Each row is a point on a landscape with many peaks, with its height.
From any point a climber steps to the highest of the 4 points nearest to it. It stops when none of these is higher. Distance is the straight distance between rows; heights are no part of it.
Rif (h 3.19): [ 11  16  -6   3  -9 -12 -18   3   0   2   2  14  -3  14 -16  13  13  16
  13  -8  -8  -5  -4  29]
pegi (h 0.52): [-17  17  -8  -4  28  18 -16  10 -16  10  -9 -27  25  -6  15  -1  -2 -10
 -13  24 -16  17 -34   8]
nur (h 2.79): [-13  18  -9   4  11  -3 -26   6 -12  16  -8  -6  15  10  -3   8   4   5
  -5  20  -8  13 -15  13]
Maku (h 3.43): [ -3  11  11  -2  17  10  17   2  -7   6  -2 -26   6 -18  15  -6  -6 -11
  -6   8   0   7 -13 -25]
bino (h 5.41): [ 27 -24   0  -2 -20 -14  15  -9  13  -8   5  28 -25   3 -17  -3   3   5
  18 -27  20 -19  31   3]
doti (h 5.40): [-11  11   9   2  21  10  15  -1 -10   5   2 -31  15 -14  17 -12 -17  -6
 -14  19  -8  13 -20 -12]
saf (h 3.15): [  6 -15  -1  -4  -7   3   9 -12  -1 -14  -5  10 -10   2 -10   1  10  -4
  -2 -13   6  -8  17 -10]
Vegul (h 6.51): [ 20 -17   0  -6 -16 -16   9 -14  13  -5   3  23 -25   4 -29  -7   7  10
  16 -24  14 -12  27  12]
zire (h 5.26): [ 11 -20  -2   2 -18  -8   9  -9  15  -7   7  23 -19   7 -20  -2   4  12
   7 -18  19 -12  23   7]
bugik (h 5.69): [  3 -10   8  -7   6   3  17  -5   0  -6  -2  -1  -9  -8   1  -3   1  -7
 -10  -6   9  -3  11 -25]
zope (h 3.37): [ 0 -6 -2 -1 -5  5 -5  4 -2 -6  0  3 -7  2  4 -3  6  0  4 -6  9 -4  8 -8]
meb (h 5.65): [-11  12  13   5  15  11  19  -9 -14   4   2 -36  10 -20  23 -13 -18 -16
 -14  19  -3   6 -17 -21]
tuzog (h 0.25): [ -6  10  -4  -4  15   8   4  -1  -3   3  -3 -17  11  -8  11  -1  -3  -7
   3  10  -5   3  -8 -12]
tolub (h 1.91): [ 15  -1  -2   6 -22 -22 -21   8  23  -4   3  33  -6  15 -15  24  18  26
  15 -22   1 -12  10  34]
movov (h 5.33): [ -1   5  -2   7  -8 -11 -11   5   1   1   2   3   4  12  -3  -1   0  12
   6   4  -7   2  -7  11]
bot (h 6.42): [ 11  -7   1   7 -15 -10  -4   0  15  -3  10  27 -11   7 -23   2   9  14
   2 -26  17 -10  20  17]
lagop (h 1.69): [ -6   4  13  -7   7  16  13   0   0  -6  -3  -6   3  -7   5  -2  -9  -7
  -5   2  -3  -4   2 -13]
tid (h 5.18): [ -8  -5   5   3  19  13  26  -4 -13   5  -2 -34   6 -31  17 -26 -22 -22
 -21  12  -3   5 -11 -34]
dalun (h 3.91): [  3   1   0  -4 -15  -6  -8   0   1  -6   0  10  -4   6  -8  -1   4   3
  14  -7  10   2   7   9]
Vezi (h 5.38): [ 14  -4   3   8 -18  -7   3  -8  21  -1   5  27 -21   5 -20  -2  12  11
  12 -24  15 -17  20  15]
Vavo (h 2.12): [ 13   3  -7   2 -17 -12 -25   7  13  -6  -2  25  -3  12 -18  16  13  21
  13 -15 -11  -3   1  37]
mozep (h 3.30): [  2  -2  -7   2 -10  -2 -12   5  -2   0   5   6  -7   8  -1  -5   1   2
   9  -9   7   1   4   3]
rumim (h 4.10): [ -4   5  -3   5  -4  -4 -11  10   0   7   2   3   3  10   3   0  -5   7
   2   9  -4   1  -9   4]
mef (h 4.58): [ -2  -5   8  -3  -3   5  10   3   3 -10  -2  -5  -5  -7  -4  -1   0 -10
 -11  -6   5  -3   8 -20]
miz (h 3.18): [-9  2 -3 -1  1  4 -6  2 -2 -1  2 -1  1  6 -1 -2 -4  2  4  8 -7 -4 -4 -3]
gavof (h 4.22): [  4  -7  -1   3 -14   3  -4  -4  -6  -2   3   9 -10   1  -6   1   7   0
   7  -6   8  -5  13   5]
zif (h 3.84): [  2   4  10  -4   8  12  19  -1 -12  -1  -6  -8  -2 -22   8  -9  -6 -22
 -10   1  -1   4   7 -17]
kun (h 3.94): [  7 -10  -1  -6  -5   2  10  -4   6 -12  -4   3 -11   1   0   4   6  -8
  -5  -6  12  -7  15 -16]
mopo (h 4.19): [  9 -14   0   3  -8  -1   6 -12   5 -11   6  14 -14   8 -10  -2   0   1
   9 -15  12 -11  17  -2]
palel (h 2.98): [ -3  15 -11   5  -3  -9 -16   9  -7  10  -2   4   5  19  -5   9   1  14
  -2  13  -9   3  -6  17]
famut (h 2.42): [-16   4  -9   1  14   5 -15   2  -9  14  -4 -11   6   5   6   4   1  -3
   0  16  -6  16 -15   1]
dufi (h 2.38): [  9 -20   5  -4 -11  -6  18 -12  12 -15  -3  11 -16   1 -11  -2  -1  -1
  -1 -15   6 -16  22 -10]
kerar (h 2.26): [ 10  10  -2   2 -18 -15 -13   5   9  -6   2  24  -2  10 -14  13   7  11
   9 -15  -5  -9   5  35]
noto (h 2.99): [-10   5  -5   3  -5   4  -5   6  -2  -1  -8  -6  -1   5   9   4  -7   5
   9  13  -8   1  -9   0]
mutak (h 1.77): [  9   5  -1   3 -18 -11 -11   4   6  -6   7  24  -8   1 -12   9   7  10
  10 -19   5  -6   9  27]
megal (h 0.62): [ -3   7   5  -6  12  14  10  -1  -7   3  -5 -17   6 -11  10  -1  -4 -10
  -1  14   1  -1 -11 -18]
lok (h 1.15): [-14  12  -4  -1  11   7  -1   2  -1   8  -2 -18   4   1  10   2   3  -2
  -3  19 -10   5 -18  -5]
vuzi (h 0.53): [ -7   6   3  -1  20   1   0   2  -3   8  -1 -25   8  -2  16   1   0  -3
  -7  17 -11  13 -20  -9]
vebop (h 1.16): [-13   8  -9   4   2  -4 -10   5  -6   7 -13   5   9   8  -1   1  -2   7
   2  17  -9   4  -9  15]
Dabi (h 3.22): [  3 -13  -1  -6 -11  -2  10  -7   5 -10   0   4  -6   5   0   0   0  -7
   1  -9  12  -1  18  -2]
zesif (h 2.39): [ -6   5   5  -4  21  11  14  -1  -8  10  -1 -23   6 -10   9  -6  -7 -10
  -5   9  -4   1  -9 -20]
leru (h 0.61): [-16  14  -1  -5  24   9  -4   7 -13   0  -2 -26  24  -3  13   1  -9 -15
 -14  24 -19  19 -27  -8]
Dade (h 1.52): [ -6   2   0 -13   0  10   3   5   2  -2  -4  -9   4  -3   8   3  -6  -7
   1   9  -5  -1  -1 -13]
dipo (h 7.23): [ -3   8  10   3  23  14  21  -4 -13   2  -2 -26   9 -20  13 -27 -16 -21
 -13   8  -3   8 -11 -25]
gib (h 2.73): [-10   3  -5  -2   1  -1 -13  -1  -3   9  -2  -2   4   8   7   7   6   3
   4  17  -8   9 -12   4]
vapi (h 1.39): [-18   8  -6  -2  19  14 -14   3  -8   8  -7 -20  29  -2  13   1  -6  -6
 -15  20 -18  23 -32   2]
rin (h 2.69): [  6   6  -7   4 -17 -16 -20   4   6   0   1  22  -4  13 -17  15  10  14
  13 -10 -12 -12   4  33]
Zedad (h 5.17): [ -4   8   6   4  15   6  16   0 -12  12   3 -34   9 -16  20  -8  -9  -8
 -11  18  -5   3 -17 -12]
nakem (h 3.31): [ -5  -2  -2  -4  -8  -3 -10   6  -2   2   0   0  -3   6   4   0   0   4
   6   4   0   1  -5  -1]
piri (h 5.64): [ -1   4   5   0  16  14  20  -5 -19   8  -3 -24  -1 -24  16 -22  -7 -21
 -16   7   4   9  -8 -29]
zubos (h 0.46): [ -8   3  -6   2  20   5  -4   7  -2   7   0 -17  17  -4  13   6   4   3
  -4  18  -3   7 -17 -10]
Beve (h 5.52): [  2  -8  -3   0 -14  -6  -3 -10   7  -9   3  14  -8   3  -8   0   1   1
   7  -9   8  -7  15   8]
fevam (h 3.61): [  4  -6   3  -7   0   6   2   2   4  -5   2  -2  -1  -4   0   3   0  -7
  -1  -2   8   2   4 -15]
Vatal (h 3.36): [ 13 -16   8  -8  -7  -3  18 -13   6 -14  -8  12 -13   2  -2   2   5  -7
   0 -10  13 -14  17 -13]
Tigik (h 0.67): [ -9  17 -10   4   3   2 -18  -1 -10   9 -12   2   6  16   4   7   0   7
   2  23  -6  12 -13  15]
Tes (h 1.40): [  5  -4   1   3 -24 -13  -9  -4  10  -3   9  25  -5   7 -12   8   3   5
   6 -15   4  -9  15  22]
sibif (h 2.36): [ 15   8  -5   5 -16 -17 -19   3  15  -4   2  27  -5  15 -15  14  10  17
  13 -14  -8 -12   6  34]
vatis (h 4.59): [  0   8   5   0  13  12  19  -5 -12   5  -5 -22   1 -24  10 -10  -7 -26
  -7   3  -1   3  -8 -25]
kal (h 4.37): [ 11 -18  -1   1 -19 -10   7  -7   8  -4   7  15 -13   6 -19  -7   1  10
   7 -16  12  -8  25   9]
naze (h 3.81): [ -6   0  13  -2  12  10  21  -4  -1  -1  -4  -5   1 -13   6  -6  -2 -15
 -12   4   3   0   6 -20]
safuf (h 0.41): [-18   9   3  -2  29   5   3   0 -20   5  -2 -33  20  -6  17  -2  -9 -15
 -11  22 -13  15 -31  -4]
vonim (h 5.39): [-12  13 -14   4  14   1 -29   8 -15  15  -7 -11  21   9   6   7   0   4
  -7  20  -7  17 -21   6]
Pap (h 4.70): [  5  -9   6  -9  -1   4  17  -9   2 -10  -2   4  -7  -2   2   4   3  -8
  -9  -5  14  -8  16 -22]
leniz (h 3.93): [ 19 -27   2  -2 -15  -9  16 -14  12  -9   7  24 -25  -2  -8  -7  10   3
  14 -27  16 -16  31  -4]
Zarav (h 2.48): [ -4   0   2  -4   0  11   2   5   4  -2  -3  -8   0  -2   7   1  -5  -2
   0  -1  -3   0  -1 -13]
dun (h 4.28): [ -1   0  11   1   5   4  23  -3  -3  -3  -2  -8  -1 -19  11 -11 -11 -19
 -15  -3   2   4  12 -21]
nafib (h 0.38): [-15   6   3   1  25   2   1   6 -11   4   2 -28  15  -7  12   3  -2 -10
 -13  21 -15  21 -24 -10]
sulod (h 5.01): [  7 -11   3   4 -15 -11   4  -7  10  -4  13  22  -9   7 -14  -2   0   8
   8 -19  15 -11  18  13]
Feful (h 6.13): [ -5   3  10   3  21  15  24  -2 -14   2  -2 -35  12 -22  18 -19 -18 -18
 -15  15  -4   7 -17 -27]
Lovu (h 1.83): [ 10  -1   4   8 -16 -12  -8  -1  16   0   9  31 -12  11 -14  11   5  20
   8 -23   4 -17  13  26]
Zer (h 6.24): [  4  -7  -2   0 -14  -4   1  -8   5  -2   7  15  -7   7 -11  -3  -4   3
   3 -13  13  -3  14  12]
Zab (h 3.67): [ 12 -26   3  -3 -12  -4  13 -11  14  -6   4  22 -18   6 -10  -7   4   7
   9 -16  11 -14  23  -1]
nopa (h 2.06): [ 15   2  -4   4 -19 -23 -20   3  18  -2   9  31  -9   9 -16  17  14  24
  14 -27   3 -10   7  29]
Giroz (h 0.11): [ -6   2  -5  -1  19   5   2   5  -9   5   1 -20  16  -2  10   4   1  -4
  -5  19  -8  18 -23  -7]
pov (h 2.87): [ -2  -9  -2  -1  -6   7  -2   4  -1   3   0   1   2   6   2  -1   0   0
   0  -2   7  -2   8 -12]
befil (h 1.60): [ 24 -26   0  -3 -11  -8  19 -10  10 -16  -3  12 -19  -1  -6 -11  -7   2
   6 -22  11 -19  25  -9]
vum (h 1.84): [  2   1  -5   4 -16  -8  -9   3   7  -4  13  21  -2   7 -12   7   7   8
  10 -14   2  -4  13  19]
Zava (h 1.86): [  9   2   1   1 -20 -13 -11  13  13  -4   9  26  -7  10  -9   8  10  16
  11 -18   1 -11   5  27]
Rer (h 2.78): [-15   3  -6   2  16   6 -14   8 -10  13  -3 -13  17   1  11   0   2   3
 -10  20  -8  15 -23   3]
gome (h 4.76): [  1  -7   6  -3   7   9  18   0   1   2  -2  -3   3 -16   3  -5  -2  -9
 -12  -7   2   0  11 -22]
ruv (h 3.86): [  4  13  -7   5  -8 -13 -22   9  -2   6   0  12   4  16  -8   6   6  20
   6   6 -15   0  -4  23]
vuki (h 1.53): [-17   5  -1   1  24  11 -14  10  -7   6  -1 -24  14   1  13   2  -1   3
  -7  22 -20  21 -20   4]
gipig (h 2.83): [  7   4  -6   3 -11  -9 -11   9   2  -3   0  13  -5   4  -6   4   6   8
  11  -5   4  -3   2  16]
ranop (h 2.80): [-15   9  -5   4  21   3 -23   7  -6  14  -6 -14  27   0  10   5  -3   2
 -12  19 -17  20 -26   7]
vin (h 2.49): [-3 -1  0 -2 -2  7 -4  1  2 -4 -1 -3  3  2  6 -2 -7 -3  3  1 -2 -2 -3 -9]

Where does a climber stop that starts at each point below?
vum -> Zer
nafib -> vonim
megal -> dipo
tuzog -> dipo
Zava -> movov

Call two points neighbours if one is among the 4 nearest of the other. Go from one point of each pair to the other, from neighbour to neighbour, staying as high as possible. Name the lowest point that can't be avoided.
bot and Zer -> sulod
bugik and dipo -> zif
vonim and bugik -> famut
Vegul and movov -> mozep
Vegul and dipo -> zope
Vegul and bot -> Vezi
